Points on a hilly landscape, in no order, each with its height.
A ball rolls from a point to whichever of its 2 nearest points has the largest drop for the distance, and stops where none of them is lower. Distance is the straight distance between rows; heights are no part of it.
pibe (h 117): [ 11  25  10   4 -13 -11  -9   5  19 -12 -15 -21   2   3 -13   9   8   8
   1 -17  17]
Niv (h 503): [  2   8  -6   2  -3  13   6  -8 -18   8   4  -3   0  10   0 -12  -7  -3
 -10  17   3]
purem (h 462): [  0 -14  -2 -13  10  16  -6   0  -5  14   0   6  -2 -12   1  -2  -1   2
  11  -7  -7]
romal (h 566): [  0 -16  -8  -9  14  12   4   9   0   9  18  16   1 -12   8   9 -13   6
  14   2 -32]
kozi (h 254): [  1 -13  -5   4  -3   3  -6  -3  -6   6  -6   1   2  -1  -5  -7   4  -6
 -10   4  13]
Bevi (h 568): [  6  36  20  31 -23 -21 -20 -17  18 -10   6  -8  -6  11   5  -9   8  -2
 -25  -2   8]
nikar (h 247): [ 11  42  23  22 -16 -20 -14 -10  17 -22 -20 -18   0  16  -2   8  10   1
  -6 -14  21]
napi (h 726): [-34 -17   7 -27  33  20  14  24 -30  -3 -11  21 -15   0  -9  -4 -15 -23
  21   6 -17]
govol (h 654): [  2   0  12  30 -18  -7  -8 -24   5  -6  19   0   0   6  12  -8   2  -5
 -30   1  -2]
deta (h 526): [-18 -10  -6 -22  26  10  10  26 -11  17  -4  20  -4 -22   8  -1 -14  -4
  14  -3 -17]
nabe (h 173): [-15   0  -6  -4  18  -5   0  14  -5  16 -30  -6 -19  17  -2   5  -4  22
  -6  -3  19]
toded (h 183): [-18  -6  -7  10  22   9   8  -4 -20   3 -11  -4  -9  18  -5  -6  -4 -15
 -16   3  18]
vipus (h 143): [-27 -17  -9   0  29  11  13   5 -25  -5 -19  -1 -20  14 -10  -6 -11 -15
  -1   3  14]
nivam (h 544): [ -1   0   7   2  -2  11  -1   1  -5   6 -17  -5  -7  -9   3   7   5  16
  -9 -15  16]
pasa (h 281): [ 22   5   0  17 -31 -19   4 -22  11 -18  16   1  24  -7  -3  -9  11  -1
  -8  -2  -5]
Vono (h 354): [-17 -11   7 -29  13   6  -7  25  -8  18   1   7 -15 -11  12   7  -2  12
  18   5  -6]
Zonaz (h 246): [ 14  15   6  -4 -12  -5  -4   8  15  -5  -6  -5   6  -8   7  20  12  10
  20 -16   5]
tonez (h 771): [-26 -12 -11 -10  36   5   4  16 -31   3 -26  13 -39  -1  -3  10 -14  -5
  10   3   2]
Fala (h 351): [ 28  20  10  -4 -18 -10  -6 -15  25 -16  -3  -2   9   0  -3   2  12   9
  22 -13 -12]
geg (h 332): [  0   2  10 -17  -1  -1  -9  18  15  -4  -1  -6   7 -20   9  18  12  17
  24 -17   2]
guke (h 754): [-41 -12   1 -20  43  12   5  23 -27   0 -25  15 -27   3  -6   4 -16 -13
  17   3  -9]
Zona (h 343): [ -7   0 -11 -19  13  -2   4  36   2  10  -5  11  -8 -22   8  10  -4  14
   7  -3  -2]
remak (h 625): [-10 -13  -3 -26   3   0   7  13   9   9   4  -8  -2 -10   8   7 -10   5
  10   5  -9]
pizi (h 513): [ 13   0 -10  10  -8   3  -2  -6  12  -2  20  -1  13   2   4   4   2  12
  14   2 -17]
tob (h 202): [ 15 -10  -7  10 -13  -5  -9  -7  17  -2  -1   1  18  -4  -7  -8   9  -2
   0  -5   5]
kevat (h 275): [ -5   3  -1 -15  -7  -4  -2  27  -1  11 -13  -4  -6 -19   3  18  -4  16
   9   0   6]
zam (h 165): [ -5  14   7  28 -16 -15  -8 -14  -4  -3  -1  -8   3   0  10  -4   6  -9
 -30  -1  27]
Vipe (h 268): [ 25  30  13   8 -20 -14  -9 -16  22 -24   2  -7  15   4  -6   0  16  -4
   8  -6   4]
fona (h 405): [-21   4  -9 -28  29  -8   3  38   4  15 -16  12 -13 -23  13   3 -11   8
  10   0  -3]
finiv (h 549): [ 16  12   5   5 -22 -10  -3  -5  11   3   8  -7  -2  14   2  -2   8   3
   1   4   4]
las (h 338): [-11 -23 -10  -3  29  19  14  11 -21  -5   2  20   2  11  -5  -2 -10 -18
  11  12 -11]
bepe (h 126): [  6   4  -6  -2  -7  -6  11  12  14   3  -1  -3  -2  -2  16  14   6  11
  10 -10   5]
Belas (h 370): [  6 -16 -13   6  -5   7   7  -9 -11   8  16   7  20  -5  -9 -11  -3  -5
   2   0 -16]
nov (h 437): [ -8 -24 -13  -1  18  12  17   9 -19   0   1  11  -9  11   5  -2  -1 -13
   4   5   7]
fudor (h 675): [-29 -30   2 -26  30  12   6  20 -18  -2  -4  25  -9 -12   4  -3 -14 -21
  22   8 -22]
kuluf (h 232): [ -5  18   7  23 -12 -10   0 -13  -8  -3  16   0  10   9  14 -14   6 -12
 -40  11  16]
vufik (h 511): [ 11  -2   4 -15 -13  -6  -1   3  17   2   6 -11  13  -4   1  16   5   8
   8  10  -1]
pepo (h 205): [ 13  -2   2  -9 -11   0  -1  -2  21 -10  -3   0  15 -24  -2  -1  10  12
  12 -19  -5]
zolu (h 391): [-12  -4  -5 -10   5  14   2  12 -14  12 -12  -4  -6  -7   0   3 -15   4
   3  11  -3]
fofal (h 310): [  2 -17 -11   3   1   9  -2  -2 -12   4   9   4   7  -7 -18 -14   0 -11
  -6   3  -1]
zov (h 617): [  3  -3   1  24  -3   9   0 -19   2  -3   9   1   0   7  16   0  -3   0
 -15   2  -1]
rekud (h 266): [-13  -8  -5  12  -1   2   3 -20 -27  -4   3   3  -2  13   2 -16  -6 -27
 -16  24   7]
Pitur (h 460): [ 21   1   1  14 -22  -8  -7 -19  11   0  26  -2  16  -1  -4  -1   8   4
  14  -6 -18]
vimot (h 212): [-26 -11  -4 -14  27  -5   2  26 -15  12 -24   2 -24   9   4   7  -2  21
   3  -2  15]
vasop (h 40): [  7 -14  -5   2 -13  -3  14 -17  -7  -8  12   5  -2   7   8 -13   4  -3
 -13  12   0]
midop (h 598): [-21 -25  -5 -11  23   8  11  12 -22   7 -13  19 -18   1  10   0 -10 -17
  22   5  -9]
lavan (h 291): [ -2   3   0  19  -2  -6   5 -22 -18   1   6   4   2   7   9 -12   2 -19
 -33  11  16]
sasan (h 576): [ 10 -12 -11  -7  -1   3   6  -7   7   5  21   7   9  -3   4   2  -6  11
  16   3 -30]
tuli (h 239): [ -8   6   3  17   6  -3  -6  -9  -8   8  -1  -5 -21  25  -1  -6  -2  -2
 -29  12  16]
para (h 357): [ 26  26  14  23 -24 -15  -5 -30  21 -16  16  -5  28   3  -5   1   7  -1
   1  -9 -20]
tatuk (h 573): [  9  11   8  13  -6   2  -2 -10  -3  -6 -11  -3 -14   1   7   0  10  16
 -19  -6  19]
fikiz (h 468): [ 18   6  10  -7 -17  -6  -2  -4  25  -7   4 -11  25  -4 -12  15   4   1
   8  -3  -7]
Fali (h 238): [ -7   3  -2  -6   6  -4   4  19  10   6 -13  -5 -10   4  16  12   5  24
  11 -15  11]
Guvul (h 342): [  7  16   6  14 -18 -13 -10 -18  15   1  15  -7  10  13  -7 -21   2 -11
 -29   7   4]
pok (h 65): [-21 -15  -3   3  22  18  14   5 -34 -10  -8   8 -11  18 -15 -12 -10 -27
   0   8   4]
mebir (h 609): [ 19   8   5   0  -9   1   1 -16  16 -10 -10  -1  -5  -4   8   6   8  10
  -7 -10   5]
Kup (h 331): [  3   1  -2  -9 -10   2  -1  11  -8  10  -3  -7  -9  -5  -3  11  -2  10
   2   9   9]
fet (h 521): [-10 -23 -13 -13  17   5  11  16  -8  11   0  12 -11   2   4  -3  -4 -10
  15  -3  -7]
pemu (h 389): [ 12  10  -1   7 -10   3  -9 -15  13  -5  15 -10  17   5 -15 -11   0  -1
 -22  11  -3]
pil (h 104): [ 17  -5 -10  -3 -10  -4  -9  -4  20  -4   4   6  29 -17 -10  -3   6   6
  15  -8 -11]
bodur (h 184): [ 17  39  21   9 -18 -14  -9  -2  22 -25 -13 -23   6   7 -10   6  11  -1
  11 -15  11]
zege (h 457): [-30  -6  -6 -26  34   1   5  33 -13  18 -19  18 -17 -12   3   1 -14  -4
  10   0  -5]
Besi (h 540): [ 16  28  19  27 -28 -21 -18 -16  22 -13  16  -9   5  12  -2  -2   7  -8
 -10  -4  -2]
Movi (h 428): [ 10  -5  -6  20  -6   5   7 -22  -9   5  18   5  22  -1  -4 -13  -3  -8
 -17   1  -8]
gato (h 190): [ 11  -2  -8  15 -22 -14   4 -23  -1 -11  22   3  12  -2   0 -21  10  -1
 -14  12  -7]
Nup (h 217): [  1  12   9 -13  -5  -9  -6  20  11  -2 -19 -15  -7 -12  -3  26   4  21
   9 -12  15]
fede (h 41): [  4  16   1  13  -7  -5  -6  -2  12   3  -4 -20  -2   6  -7  -5   8   3
  -7 -16  20]
vizu (h 110): [  2  22   8  22 -17 -11 -12 -14  11  -8  -6 -16   6   0   2  -5  10  -2
 -18 -12  23]
gotuf (h 186): [ -1 -15 -14   9   1   3   8 -21 -23  -6  13   8   3   7  -2 -22   0 -18
  -7  17  -6]
dise (h 289): [  3  11   5  12  -5  -4  -5 -15   7   7   9  -9  -7  22  -2 -15   3  -4
 -28   5   9]
tivam (h 181): [ -3   1  -3   7   7   2   4  -6   1   6  -6 -12 -12  13   2   8  -6   2
 -17  -1  14]
toba (h 273): [ 13  -3   7  12 -14  -1  -6  -9   1   1   3  -1  13   0   0  -8  14  -4
 -12  -7  16]
kame (h 174): [  0  17   8  -1  -4 -11  -5  10  14  -1 -28 -17 -10   4 -10  17   4  24
  -5 -13  22]
nivaf (h 510): [  0  -8   1 -13   9  15  -2   8  -3   4  -6   3  -9 -19   4   6   5  15
   0 -11   4]
vafa (h 220): [-16 -23  -1  -8  25  21  18   5 -26 -18  -5  23  -6  16 -13  -6 -17 -32
  15  15 -20]
dinal (h 588): [ 11  30  13  12 -28 -15 -14 -15  15   1  -7 -17  -4  11   2   1   5   1
   4  -2  10]
dizuk (h 118): [-11  -7  -9   3  17   3   9  10  -6  15 -14  -4 -14  14  -1   5  -9  -1
  -7  -3  13]
kubit (h 482): [ -2  -9  -3 -29  16   6  -5  12   2  14   9  11   6 -29  -2   6   0   3
  13  -6 -19]
Vako (h 461): [ -7 -16 -10 -12  25  20   9  11 -11   7   4  19   2  -7  -4   6 -23  -9
   6   9 -31]
Bino (h 505): [ 18  11   9  23 -24 -10 -14 -22  13  -3  20  -4   5   9   0  -1  10   1
  -2   2  -4]
zatar (h 409): [ 24  17   7   4 -27 -15  -3 -22  18 -15  17 -10  22   1  -7   1   9   6
  20  -5 -21]
Bamu (h 272): [-17 -13  -4 -17  20   5  -7  23  -4   9  -9   6 -17   4   6   4   2  13
  10   7   3]
gonu (h 445): [  1 -20 -15  -2  11  16   9   1 -16   3  11  12  13  -6  -8  -6 -13  -6
   4  10 -25]
metok (h 417): [  5  -3  -4 -22   5  -1  -8  13  13   4   9   8  11 -26   3   9   9   8
  24 -10 -11]
Gunil (h 567): [  2 -17  -1 -21  -7   3   7   0   2   4  11  -4  11  -8  -3   5  -5   1
   3  10  -9]
fevev (h 450): [-10  -4 -12 -11   6  15  10  -3 -21   4   3  -5  -7   1  -5  -9 -16  -4
   0  17  -8]
sur (h 570): [ 7 -3 -7  5  0 10  5 -6  2  1 11 -3  2  7 11  0  1  7  2  0 -2]
Solog (h 427): [ 16   9  11   3 -16  -5  -9 -12  22 -12   9 -15  20   3  -9   5   4   3
 -14   4   2]

Call two points neighbours if one is among the 2 nearest of the other. Go from one point of each pair to the other, from neighbour to neighbour, staying as low as possible. Name the highest point that can't be avoided.
kozi / pil | toba
dizuk / pok | toded
fede / vasop | lavan
purem / bepe | kubit

Write out the way that a ball takes from each point below.
guke | napi > fudor > midop > fet > nov > las > vafa > pok
Gunil | vufik > fikiz > Solog > pemu > Guvul > dise > tuli > tivam > dizuk
romal | Vako > gonu > Belas > fofal > kozi
